Each row is a point on a landscape with many valleys, with its height.
From any point a ball rolls to the lowest of the 2 points nearest to it. It stops when none of these is lower. Distance is the straight distance between rows; heights are no part of it.
zazu (h 326): [131  90 113 123 112 150 144 208  83 133  99 128 157  82 144  66 145 111
 141 117 119  90]
moluv (h 460): [159 179  94 119 131  98 134 112  81 162 173  92 148 174 139 160  98 144
 150 186  91  91]
ruk (h 240): [121 129 146 173 104 120 134 163 135 121 146 142 115 125 137 123 134 125
 154 142 155  87]
pepam (h 237): [ 61 140 157 169 102 140 118 147  65 141 159 157 117 121 149 117  96 107
 104  93 176 141]
sav (h 398): [ 99  71 100  84 120 124 160  96 139 167 152 166 130 126 150 196 176 129
 129 137  88 178]
nare (h 403): [132  67 156 141 130 150 156 131 186  98 180 145 119 116  83 146 149 114
 118 130 132 150]
rab (h 273): [162 137 177 184 111 157 144 104 153 107 175 102  91 161  87 140  92 140
  89 126 152 140]
Tezap (h 549): [ 95 104 177 123  52 116 126 106  98 117 156  86 149 154  71 146 111 115
 112 129 132  59]
kon (h 589): [147 178 118  94 145 121 157 103 193 139 126  96 132 138 146 119 139 162
 127 115  87 135]
nos (h 468): [ 78 161  92 159  90 114 191 143  92 164 137 127 158 112 165  92 123 102
 160 136 121  98]
sotot (h 187): [166 135 158 165 137 140 127 161  65  92 114  78  98 164 108 125  77  92
 135  75 160  99]
Sif (h 160): [ 79  73 120 127 130 166 157 149 102 135 114 153 138  69 151 105 179 135
 130 105 128 127]
Tezek (h 109): [120 169  83  79 123 103 142 118 100 138 140 147 150 151 155 128 115 127
 173 176  82 150]
konap (h 332): [173 155  72 100 189 117 121 133 174 111  87 136 110 109 168 128 130 113
 110  71 138 176]
Godir (h 435): [107 137 105 161  66 121 158 184 110 129 145 124 167 107 155  70 135 107
 156 141 141  62]
gul (h 667): [141 125 128 102 127 138 112 111 146 149 129  71 101 168  95 160 107 194
  63 128 106 187]
Rig (h 92): [102  99 137 132 103 163 170 128 100 116 161 177 125 118 143 118 129  77
 144 111 121 132]
los (h 357): [162 126 113 114 153 148  77  84 176 155 110 171 110  88 179 119 164 113
 109 131 147  93]
Nudi (h 587): [142 121 139 178  89 125 192 119 156 140 179 126 107 134 105 158 159 121
 168 174 120  60]
nof (h 34): [140 120 113  96 140 107 138 162  79 122 103 136 171 135 146 107  79 117
 169 125 105 158]
pok (h 601): [140 111 166 174 129 126 150 152  90  89 175 127 113 134  73 174  62 121
 124 133 166 161]
rurok (h 184): [138 136 128 171 104 141 185 144 153  89 163 132 104 147 131 121 126  81
 154 125 141 108]
Mobo (h 584): [107  81 150 111 169 130 104 170 139 104 114 154 123  82 110 158 146 156
 108 102 155 166]
sinek (h 305): [ 82 133 116 193 136 134 170 150 117 143 145 155  97  85 147 141 119 146
 105 141 170 166]
fenal (h 473): [194  76 139 106 151 152 132 140  59 116 140 154 160 158  90 153  70  90
 146 142 117 165]
gog (h 185): [ 98 156 183 181  80 160 118 123  92 131 154 145 108 123 133  93  99  64
 121 103 179  99]
vuzef (h 395): [122 114 107 165  74 129 134 173  87 137 123 104 181  88  96  84 109 127
 125 137 143  52]
gibi (h 407): [120 124 128  91 137 163 160  90 145 125 132 110 118 147 146 102 111 130
 101  89 100 167]
vidod (h 462): [180 133 143 118 133 139 146 101  83 109 150 117 157 143 108 125  70  98
 151 122 120 142]
zofot (h 241): [121 157 169 195 109 142 136  61 178 112 153 112  96 144 103 128 128 130
  76 140 170 105]
zat (h 324): [ 78 113 163 144 120 133 119 110 129 106 116  89 123 138  94 157 143 161
  82  84 139 140]
vis (h 231): [136  84 116 125 127 154 107 101 102 147 150 172 138 104 132 113 112 112
 104 164 135 165]
Buk (h 327): [110  98 164 146  89 144  96 161 152 133 126 171 105  92 142  61 165 104
 134 140 153  56]
nonup (h 516): [145 152 144 133 117 130 172  79 169 123 154 114 126 179 119 111 119 104
 143 143  98 145]
vabak (h 379): [101  76 171  70 103 118  77 142 142 116  68 120 135 109 122 103 202 113
 122 110 118  87]
kufot (h 501): [174  74 144 108 152 162 149 184 114  78 115 104 124 128  89 121 113 112
 139  93 127 136]
Ranu (h 350): [140  87 136 110 132 138 139 164 178  97 110 110 110  85 129 122 183 153
 132  90 110  73]
zeri (h 366): [118 137  95  81 129 110  95 138 133 151 139 155 156 128 132 180 125 164
 134 166 121 175]
pipom (h 262): [116 154 114  79 148 156  78  85  57 149 109 117 120 128 178 101 149 106
 110  74 114 122]
tal (h 99): [ 90 134  91 148 108 151 208 119  58 151 167 128 104 149 187 120 116  85
 158  95 124 123]
kag (h 164): [138 122 148 183 104 164 139  83 190 140 140 101  85 121 128 127 176 143
  95 111 135  45]
niloz (h 522): [ 77  98 110  66 127 124 200 151 155  93 121  96 172 139 160 122 145 163
 131  75  76 171]
Kif (h 569): [197 176 125 134 147 117 121 139 187 101  92  76 116 139 114 116 107 158
 123 111 121 124]
puzu (h 689): [137 145 142 134 125 144 103  67  99 152 143  39 117 173  74 152 110 155
  83 167  91 123]
sekor (h 599): [141 171  81  94 152 131  77  88 192 117 126 125 109 128 157 154 123 106
  62 105 153 189]
Nom (h 360): [131 137  81 137 157 130  86 135 122 161 100 177 169  82 152  72 134 113
 116 154 128 114]
tiz (h 277): [113 126 111 115  94 114 176 166 181 131 147 163 133 120 142 119 196 117
 206 147 101  96]
sitot (h 495): [110 129 113 115 137  95 186 175 120  89 105  44 158 143  97 170 118 212
 128  87 111 119]
mur (h 295): [171 133 111 113 158 148 143 135  99 128  93  65 110 120 153 140 120 160
 126  68 109  65]
Runa (h 439): [177 116 151 148 121 152  82  62 192 132 142 141 145 124  84 127 157 101
 113 167 128 102]
zuzo (h 580): [144 176 134 120 141 118 117 109 140 113  99  94 129 148 118 100 116 140
 144 125  87 118]
Sogo (h 536): [ 76 142 186 133  53 104 115  86 130 125 135 102 178 181  99 134 128 110
 113 134 122  97]
peku (h 404): [ 57 119 118 113 120 135 168  99 137 125 131 153 125 106 188 144 203 142
 123  96 104 132]
fasi (h 339): [149 130 133 116 140 130  55 128  99 174  88 100 102 126 120 162 144 179
  97 141 124  78]
geki (h 553): [167  87 115 107 159 136 116 172 195 128 110 205 157 121 133 127 170 114
 119 142 120 137]
Bap (h 539): [123 146 116  75 119 140 103  73 117 119 119 186 152 140 175  79 128  52
 132 129 119 136]
suler (h 134): [ 95 124 162 158 108 171 146 121 118  88 174 167  98 123 160  92 124  55
 122 106 165 111]
fip (h 289): [187 112 108 136 142 148 135 162  83 146 105 128 151  99 138  65 119 105
 147 112 131  85]
pidep (h 111): [113 109 115 102 146 153 159 138  98 131 100 139 111  92 193 105 148 118
 128  73 131 112]
semu (h 417): [ 84 148 121 115 131 115 179 110 119 115 129 154 114 131 171 144 144 136
 147 116 116 150]
lufud (h 272): [132 177  99 129 171 120 143 131 105  93 109  98  97 142 162 136  67 130
 113  70 133 151]
bipe (h 548): [137 149 129 120 112 122  99 104 120 137 133 198 173 142 155  52 108  64
 163 152 141 128]
Pafif (h 399): [140 117 149 114 147 150 118  98 123  96 109 117 129 171 110 113 101 109
  99  97 110 185]
gena (h 309): [118 138 118 109 148 103  22  93 123 144  77 167 130 129 139 122 143 115
 139 132 156 160]
Ved (h 540): [155 173  87 156 144 112 159 133 150 165 157 101  73 117 135 174 141 158
 147 138 112  94]
rigop (h 461): [ 80 134 191 146  86  89  82 143 163  96 105 124 145 147 114 119 159 123
 138 122 147  78]
bomek (h 186): [156 184  71  59 154 119 112 123  91 120 111 120 160 164 150 130  84 133
 183 152  98 168]
bufil (h 292): [105 116 131 174  87 119 124 185 162 126 141 172 120 107 147  59 124  88
 147 164 148  96]
Rikul (h 574): [143 103 111 117  92 127 210 136  89  86 151  85 136 152 128 141 130 147
 132 113 103  93]
Veki (h 372): [ 73  88 161 130  84 118 174  90 156 141 164 133 129 111 102 178 183 153
 113 150 103 137]
gugun (h 568): [125 130 119 117 179 116  99 135 125 122 101 180 140 139 166 110  90 105
 133 110 170 182]
vup (h 613): [ 88 139 159 172 112  91 173 147 140 132 141 112 134 138  88 182 117 177
 163 165 134 129]
Panil (h 381): [142 110 144 125 158 150 138  99 227 106 132 161 124 136 126 125 131  89
  74  97 131 179]
Lov (h 214): [ 83 152 181  83  89  98  72  93 125 133  68  79 157 183  96 105 131 115
 128  99 114 139]
zasag (h 494): [ 89 181 104 167  99  92 140 131  78 166 150 125 197 105 152 113 102 119
 134 157 129  94]
Kepat (h 658): [183  87 157 145 131 137 129 147 147 118  99  42 108 154  61 136 108 165
 106 127 117 119]
seg (h 377): [ 95  96 140 119 129 139 121 178 157  92 107 141 131  92 154  76 189 131
 167 110 115  71]
vemes (h 135): [160  99 136  86 120 157 128 102  89 100  95  78 143 144 123 106 132 122
 111  82  88 122]
radu (h 401): [110 164 127 118 124  83 106  96 160 125 153 172 138 145 113 175 119 169
 155 189 138 171]
tili (h 542): [166  83 143 126 157 128 102 166 159 108 102 163 150 127 107 132 129 117
 138 139 135 142]
veg (h 491): [168 101 130 131 168 157 160 147  94  86 150 134 120  99 128 128 109 118
 136 107 136 123]
lutob (h 236): [161 155 142 135 182 130 124 151 103  76  93  75 100 140 127 114  77 118
 133  58 148 139]
Bim (h 368): [152 155  92 125 149 146  77 122 117 155 134  85  79 109 152 147 147 166
  93 122 107 108]
lanat (h 507): [158 146 126 138 144 128 147  90 150  90 160 156 137 174 119 131 100  91
 138 152 129 176]
lagol (h 117): [159 137 145 166  84 156 152 139  55 116 159  94 131 151 118 121  65  89
 132 102 162  85]
damo (h 274): [ 71 113 187 162 106 135  95 124 110 105 145 161 113 137 114 131  99  90
 108 126 175 159]
Sigus (h 427): [157  80 113 140 133 134  81 150 154 174 125 193 183  82 103  85 174 122
 119 198 137 122]
Panok (h 602): [ 99 145 130 160 127 131  81 118  47 156 119 161 148 102 122 103  81 115
 106 116 160 191]
suga (h 467): [193 152 102  87 142 110  80  95 225 120 111 130 130 129 133 121 149 124
 118 155 116 135]
Kiv (h 247): [162  50 147 126 115 166 107  99  96 138 154 178 131 117 124 123 135  76
 108 129 145 130]
Bitol (h 204): [120 116 112 109 116 160 118  83  93 168 128 136 121  92 175 135 177 146
 100 136 102 101]
rume (h 694): [146 182 133 161 134 114 126  88 124 149 164  48 100 171 119 148 108 159
  84 148 128 114]
momi (h 133): [162 127 129  99 156 108  75 173  67 139  82 146 155 133 135  75 108 115
 154 116 121 137]
dek (h 686): [115 105 132 128 109 157 122  63 107 138 154  72 120 136 108 164 118 159
  69 142 106 125]
geg (h 334): [150 144 100  84 144 137  75 108 134 145  98 169 147 107 163 116 142 123
 116 128 150 134]
Rele (h 418): [ 87 155 127  85 118 135 185  90 107 108 118  98 125 148 172 105 150 123
 136  81  87 146]
Vel (h 280): [128 165  60 107 146 140 140  68 155 138 160 124 105 132 154 165 141 113
 127 145  90 170]
Nogo (h 555): [172 108 143 133 132 110 105 152 113 127  95 110 134 121  82 151 121 150
 150 121 133 132]
Mer (h 287): [102 143 131  86 158 116  38  99  75 156  67 142 125 145 149 103 133 101
 112 111 128 134]
durut (h 266): [165  67 153 113 110 150  76  99  90 143 110 150 141 141 106  96 140  67
 125 123 122 101]
Tobu (h 335): [116 126 104  95 157 101 156 160 117 127 123 144 144 127 137 171 118 159
 164 136 119 204]
zun (h 396): [167 158 107 149 162 122  62 126 148 140 102 156  99 117 136 134 128 168
 133 146 168 128]
veb (h 420): [131  85 125 136 148 137 177 119 133 108 179 154 101 111 112 210 107 136
 112 122 132 165]
Mis (h 141): [130 139  99 161 106 153 211 131 121 118 149 136 110 162 169 122 135  75
 184  97 103 117]
pev (h 479): [167 190  88 134 134 102 150 107 130 127 159  94 114 171 121 145  92 120
 151 190  87 136]
vizu (h 682): [122 118 132 112 140 148  84  83  58 128 151 108 100 125 125 177 122 142
  78 128 111 147]
Duta (h 566): [104 117 133 111 140 121 101 113 112 132 131 226 186 130 144  95 115  90
 124 148 135 198]
tur (h 431): [136  99 104 137 123 119 170 123 161 124 170 151 127 131 101 190 121 136
 143 166 105 195]
fogil (h 380): [133 187  99 124 156 128 117  68 188 141 119 137 113 123 173 121 171 123
 120 122 140  93]
zivur (h 422): [181 126  89 123 155 128  95 135 163 152 113 202 163 140 153 107 103  96
 160 185 149 129]
kupel (h 447): [181 161  96 115 150  99 109 115 190 134 109 166 126 142 142 134 123 105
 159 173 140 144]
mopu (h 497): [172 177 107 142 119 111 135 104 134 156 178 148 108 148 127 150  86 121
 174 196 135 129]
Kalis (h 559): [124 117 131 134 145 131 119 129 107 119 124 213 157 132 163  75 101  67
 124 115 172 161]
tigun (h 229): [106 141  94 110 131 156 130  71 141 173 155 166  80  96 162 170 182 141
 102 134 125 131]
Nup (h 463): [107  73 144 136 128 120  81 171 118 138  87 144 139  98 114 103 157 150
 126 126 156 118]
bufed (h 238): [132 118 174 145 120 137  98 163  90  95  96 101  83 127 111 113 109 100
 121  77 172  89]
piman (h 524): [109 148 171 134  87 112 119  58 166 113 148 128 152 168 112 117 146 106
 124 156 107 123]
geges (h 363): [167 114 135 148 107 123 121 145 127 141 136 169 188 118  91  94 122 116
 165 200 145 116]
fozu (h 365): [139 177 115 138 130 103 174 125 120 132 136  41 110 165 159 116 122 148
 116  91 101  74]
rit (h 598): [142 137 151 177 103  90 176 110 168 134 145 120 120 136  83 181 125 147
 159 190 107 111]
vume (h 161): [151 169 122  91 153 111 162 179  75 126 100  97 168 138 182  91 112 143
 178 103 107 126]
gonof (h 386): [132 120  73 110 142 121 117 168 147 188  81 162 179  60 147  78 166 152
 144 152 116 110]
setu (h 378): [ 84 120 177 140 117  88  76 122 129 145  99 125 135 131  69 163 159 148
 119 156 138 131]
piri (h 504): [ 55 135 167 127 123 108  86 149 120 135  55  98 102 121 132 144 177 157
 108  79 147 101]
vuv (h 176): [ 89 163 103 201 133  99 168 177 134 154 140 125 110 139 159 147 119 118
 176 148 153 146]
fina (h 354): [161  83 148 149  70 150 117 182  95 117 138 130 146 117  82  99 116 123
 144 157 138  70]
sodup (h 554): [174 178 118 160 156 126 149 108 187 121 123  84  76 127 127 147 136 160
 127 132 135  93]
kinov (h 578): [164 163 132 128 173 144 130 122 178 107 123  95 104 150 114 135  75 145
  94  98 119 157]
mulid (h 397): [108  78 178 121 102 103  59  92  94 156 100 139 125 140  58 143 138 117
 118 139 128 131]
raz (h 406): [ 89 121 160  79 123 116  88 145 164 113  54  75 140 136 122  90 177 146
 120  75 107 107]
Soruf (h 488): [117 120 190 157  83 130  81 140 163  75 132 123 106 132  93  95 166  98
 114 138 139  63]
tigok (h 390): [115 121 167 136 146 163 110 103 174 104 127 126 105 173 111 100 125  94
  78  81 145 183]
zuz (h 489): [170 108 138  96 124 152 142 109 190 122 134 126 163 189  85 113 112 104
 113 157 109 182]
vemaz (h 248): [167 139 103 105 152 130 169 160  64 116 115  97 118 132 169 122 101 146
 163  70 119 101]
zurol (h 208): [156  90  83 143 139 164 113 111 129 184 168 159  95 100 140 153 129 130
  98 179 141 140]
vidur (h 391): [173 134  80 153 160 116 139 175 135 146 116 171 143  99 144  83 100  98
 176 176 141 120]
Fafub (h 178): [112 117  82 154 141 128 133 127 114 185 161 139 120  67 130 153 118 141
 111 203 115 128]
vorel (h 446): [111  74 133 162 130 149  78 162 135 158 109 162 159  48 123  77 173 133
  98 154 145 121]
Gib (h 169): [134 110 122 129  91 161 111  90  68 168 138 113 123 101 143 100 137 130
 101 140 122  49]
zovog (h 402): [144 136 146 164 133 108 104 117 170 125 150 158 108 114  89 167 137 138
 128 168 175 121]
Lik (h 416): [130 151 103 110 132 100 118 170 158 179  84 141 167  92 151 108 141 187
 175 162  96 106]
Gema (h 367): [165 158 105 128 181 116  82 143 194 121  95 148 107 101 142 151 115 147
 106  88 177 145]
Zut (h 359): [161 137  65 116 166 152 130 148 116 161 123 175 112 109 165 111 104 120
 137 147 134 136]
kebi (h 255): [127 164 120 194 145 113 173 163 105 155 164 135 113 107 134 140 101 141
 128 149 184 129]
ler (h 592): [135 165  95 117 166 158  84  75 144 105 144 120  82 121 149 136 101 135
  89 121 138 160]
zotok (h 482): [167  69 129 124 155 171 161 160  63  96 168 174 140 120 109 110  79 101
 149 126 129 142]
tekeb (h 445): [156 165 131 129 135 121  99 113  78 131 126  99 123 158 141 142  59 124
 140 124 135 153]
Fani (h 122): [116 125  80 170 125 117 180 156  64 173 161 125 135  80 121 162  89 163
 139 183 119 137]
gef (h 405): [179 107 121  89 129 121 101 144 162 163 125 175 195 121 106  99 157 136
 153 199 116 119]
buv (h 676): [116 135 112 135 159 134 109 122  81 147 140  93  95 112 124 202  99 177
  89 111 149 151]
Telo (h 246): [ 96 140 168 111  82  81  80  84 117 150  98  47 140 158 101 119 154 127
  98 141 109 106]
Lup (h 192): [131 153 147 176  79 130 177 114  81 124 200 127 125 130 135 141  93  95
 138 121 158  82]
Togon (h 652): [134  95 164 154 135 133 123 179 169  93 115  79 100 132  70 149 126 176
 111 110 128 136]
pef (h 119): [134 107 139 154 107 164 142 111 120 132 139 112 110 109 133 125 171 127
 117 127 138  32]
tet (h 265): [122 121 156  95 112 128  87 114 103 169  73  90 112 118 157 104 173 140
 123 112 129  72]
rupuf (h 177): [122 108 180  98 104 122 106 123 117 100  96  94 155 157 106  94 133 103
 140 104 103 128]
nafav (h 579): [116  89 147 149 113  98 123 138  63 112 132  63 121 146  52 177  88 161
 108 106 132 152]
Bomob (h 511): [135  46 133 110 134 130 159 213 143  69 133 132 138 126 104 139 116 153
 150 113 107 144]
Norak (h 570): [129 109 146 115 122 107 118 140  91 116 103  54 161 147  84 162 123 163
 110 127 112 120]
mopor (h 253): [ 83  99 166 119  79 142 103  68 131 156 118  71 132 155  91 117 167 140
  77 123 119 102]
bav (h 498): [162 120 125 102 137 115 159 125 187 100 123 169 152 180 114 129  90  89
 155 142 106 207]
kub (h 585): [173 160 104 140 185 145 116 121 141 105 128 132  74 130 123 166  79 136
  99 109 153 181]
mupon (h 644): [165 142 153 176 136 112 123 161 175  82 130 107 101 130  80 153  99 154
 126 121 151 150]
bak (h 631): [115 168 165 171 153  86 132 142 142  92 136 103 119 156 105 160  99 160
 147 139 158 138]
Silus (h 421): [143 175 116 144 160 112  59 133 102 139 114 146 122 131 126 126  84 129
 149 152 146 132]
divab (h 235): [102  99 114 144 127 127 179 193 165 112 131 137 120 112 145 133 165 140
 177 122 117 114]
Ker (h 509): [ 90 120 137  98 122 134 165 157 137 103 100  70 165 157 106 130 122 181
 121  82  97 162]
labe (h 68): [ 84 207 132 182 132  94 142 153 144 135 132 181 115 127 156 118 103 119
 159 152 172 159]
bopi (h 432): [141 167  90 109 136 118 127 159  83 162 143  77 135 150 139 145 130 180
 133 145 105  90]
dozu (h 371): [144 126 157 157 123 118 112 120 209 140 121 135 104 108 118 140 171 135
 138 141 146  97]
Soze (h 308): [ 54 143 193 141 112 140 118  91 120 104 107  78  96 156 123 123 123 126
  69  76 155 147]
beva (h 319): [192  94 156 124  92 133 118 151 123 113 132 141 154 150  71 100 133 111
 166 172 106  83]
ger (h 304): [148 156  54  92 172 123 142 109 167 112 132 125 105 116 177 141 138 102
 113 111  97 186]
das (h 171): [115 134  85  73 127  82 135 146 117 147 126 179 178 141 178  98 144 110
 169 149  68 161]
zapo (h 523): [160  75 136 106 124 115 149 213 127 110 121 147 169 118  93 118 119 152
 184 150 114 132]
Dup (h 344): [108 127 142 116 123 123 123  94 201 119 123 168 133 113 120 114 189 115
 137 120 116 119]
Bube (h 307): [132 125 166 144 107 112  68 115 127 166  93  88 111 120 100 142 171 132
 112 130 137  66]
Neb (h 575): [124 136 144 139  77 117 189  75 148 136 165  96 143 151 112 142 170 138
 138 172 102  70]
kamun (h 329): [111 137 113 131 171 117 213 153 139 105 133 113  93 109 139 167 119 139
 151  87 133 174]
kiguz (h 230): [ 95 113 150 111 112 134  94  67 113 156 118  98 133 123 146 141 174 146
 114 103 114 107]
Nikob (h 315): [ 89 133 103 119 117 107 157 121 208 157 121 167 139 106 163 136 199 110
 172 139 115 120]
tepi (h 336): [137 173 151 153 121 142 191 139 120  99 132  43 114 186 128 114  88 144
 108 104 139  96]
giba (h 576): [ 68 164 139 101 114  93  98 106  79 140 127 192 184 137 160 104  92 122
 136 156 130 177]
nakuf (h 195): [113  67 102 122 132 133 162 169 136 149 145 154 139  87 132 141 153 142
 148 131 138 155]
bute (h 256): [103 187  84  99 157 153 122  84 138 154 158 125  90 138 163 166 152 150
 117 144 122 127]
bis (h 296): [153 152  50  89 182  92 141 170 130 130 114 145 154 118 147 144  92 153
 163 145 108 192]
matab (h 593): [ 82  80 129 154 159 151 114 198 137 131 108 149 130  42 135 125 147 157
  95  98 159 148]
nuf (h 484): [ 79 127 125 142 145 117  88 177  99 152  83 116 122  88 137 120 152 150
  99  96 156  99]
pido (h 481): [177 123 112  72 115 129 111  95 233 137 122 123 162 174 110 111 123 127
 106 155  92 151]
Fimu (h 577): [104  89 146 127 158 153  97 146 109 111 121 175 130 120 148 133 127 108
 100  92 164 171]
tipap (h 301): [ 64  80 184 137 104 101  69 147 121  86 122 159 135 148 100 137 130 113
 134 111 159 167]
lafu (h 261): [ 75  97 151 102  90 105 129 116 135 160 157 207 173 118 148 122 190 133
 140 167  91 139]
pila (h 183): [ 96 177 166 168 131 132 163 137 108  78 151 154  87 136 146 105  91  68
 130  78 171 140]
fodov (h 541): [128  67 111 126 129 114 129 205 131 136 114 152 190  80 102  74 147 130
 164 162 109 132]
vadu (h 250): [157 171  61  97 185 112 152 130 126 121 129 111 116 151 157 154  85 124
 170 142 103 175]
bok (h 590): [111 112 150 154  94 119 166 160  67 105 165 104 134 150  82 168  89 152
 131 121 158 125]
fov (h 400): [148 185  72 114 167 128  85 140  77 141 105  98 107 116 150 146 138 176
 138 124 119  82]
dodid (h 671): [ 99 151 129 125 147 134 129  99 125 124 116  61  98 130 110 166  82 187
  73 103 119 167]
zokit (h 565): [169  80 100 104 153 119 118 177 177 157 122 183 147  86 118 153 156 158
  97 129 155 165]
tuve (h 563): [127 132 151 131  83 118 166 103 102 115 162  82 139 162 115 146 151 138
 128 109 121  61]
dunal (h 337): [162 117  37 102 163 125 146 154 143 169 137 147 113 114 158 158 125 146
 149 142 103 157]
dad (h 389): [150  67 143 110 134 150 162 127 187  93 141 160 135 154 115 129 129  89
 103 102 100 160]
des (h 520): [146 203  64 140 137 107 119 118 156 164 140 131  98 129 152 158 116 150
 154 179 146 115]
fepob (h 612): [130 113 156 191 115 135 192 182 100 103 165 143  92 122  91 145  99 111
 133 160 159 114]
zitu (h 370): [ 97 106 110 156 109 117 146 207  59  97 101 104 161  82 124  92 128 126
 114 122 142  93]
Demup (h 159): [120 186 132 186 145 106 130 126 110  98 150 177 100 145 147 106  70  89
 152 128 186 160]
febo (h 239): [161 138  49 116 161 152  95 116 158 174 159 181  85 118 129 179 117 140
 129 202 156 158]
Naf (h 249): [134 132 173 142  77 150 152  95  88 126 175 139 150 126 120 128 117  72
 158 128 142  51]
kevov (h 586): [ 65 175 121 121 125 106  88  97  77 148 154 168 136 133 139 151 114 137
 116 161 141 197]
logu (h 225): [155 146 116 136 131 117 112 192  99 122  82 118 167 116 126  61  98 116
 168 126 136 102]
leduf (h 349): [ 88 128 160 140 118 117 124 108 166 140 135 117 141 130  95 160 175 172
 111 138 128 132]
tesag (h 663): [179 116 141 114 133 139 123 123 130 129 124  67 101 120  63 168 118 186
  79 137 100 139]
rem (h 424): [181 108 169 147 120 134 116 101 166 123 154 138 121 126  68 138 120 129
 147 165 124 124]
Rona (h 203): [118 152 164 157 102 167 165 102 186 110 144 101  86 148 129 106 142 122
 110 116 149  97]
Zire (h 328): [168 104 126 125 141 150 174 149 152 114 107  77  98 108 111 132 145 150
 119  95 123  73]
Zova (h 279): [100 143 188 161 112 126 103 126 116  79 122  79  83 148 114 123 110 103
 113  72 168 130]
zit (h 369): [108 131 144 120 134 133 153 135 239 102 127 144 112 132 114 115 153 115
 110 116 131 157]
lof (h 52): [ 63 112 112 130 130 164 187 112  82 133 142 165 103 113 188 115 132  89
 126  81 132 137]
sepan (h 59): [ 93 118 104 125 124 118 162 122  59 152 172 143 146 118 138 160 106 157
 128 171 105 159]
mure (h 532): [123 148 140  85 105 132 107  49 165 145 139 171 157 155 138  84 147  91
 124 154 100 134]
baf (h 224): [ 94 110 103 110 111  93 148 135 140 157 128 181 194 102 151 102 174 128
 171 167  91 145]
Punod (h 385): [ 75  69 129  87 117 132 179 110 169 137 146 151 130  95 137 162 204 151
 137 130 107 137]
Ladad (h 303): [100 153 116 130 186 138 202 137  80  96 124 115  99 122 154 140  93 133
 119  57 145 178]
napez (h 597): [ 98 173 112  74 111 144 151 112 200 144 120 104 110 164 155 125 135 179
  96  85  86 164]
Puv (h 410): [121  74 144 159 130 147 152 103 155 140 168 156  94  98 110 173 138 143
 101 139 146 133]
Pilu (h 352): [ 95  76 150 109  91 140  67 165 141 109 105 159 125  97 144  57 190 114
 136 103 132  83]
pamu (h 207): [161 163 119 114 139 164 104  85 121 110  77 112 109 140 143  84 125  79
 102  59 117 117]
vul (h 288): [157  91 160 103  99 128  96 100 105 146 126 136 161 139  91 117 156 104
 150 166 103  97]
Boda (h 433): [ 90 137 169 121 103 100  70 177 158  88  72  96 139 141 126  93 170 109
 141 115 115 108]
Misi (h 480): [113 130  95 101 146  88 178 153 117 132 119  72 156 126 147 182 146 209
 131 103  88 113]
faf (h 234): [118 146 151 105 119 170 110  78  93 115 115 140 114 129 170  97 125  87
 116  79 120 102]
zum (h 459): [124 127  99  74 136  95 119 170  83 161  99  87 148 117 152 161 127 205
 155 136  85 122]
vozot (h 423): [129 129 111 143 133  90 139 100 186 155 158 180 123 139 115 161 126 126
 156 201 125 164]
bez (h 594): [ 90 128 111 119 137 122  84 128  60 164 112 133 128 117 138 141 113 145
 110 129 144 168]
fuza (h 173): [176 141 135 106 140 156 106 104  73 111 103  61  97 150 127 123 103  95
  98  74 117 115]
nubar (h 306): [142 154 144 184 120 117 170 107 121  90 164  73  97 156 112 136  97 117
 102 105 158 103]

Call two points neighbours if one is among the 2 nearest of the other. Go from one point of each pair to the other, from neighbour to neighbour, staying as low as possible. Name the highest point that can't be avoided.
lof / pef | seg
lof / labe | pila
Tezek / lagol | Punod
vemes / nof | fozu
pef / vemes | mopor

For each start below, name the point where the ball stops.
nuf | sepan
puzu | tuve
rigop | lof
lanat | Tezek
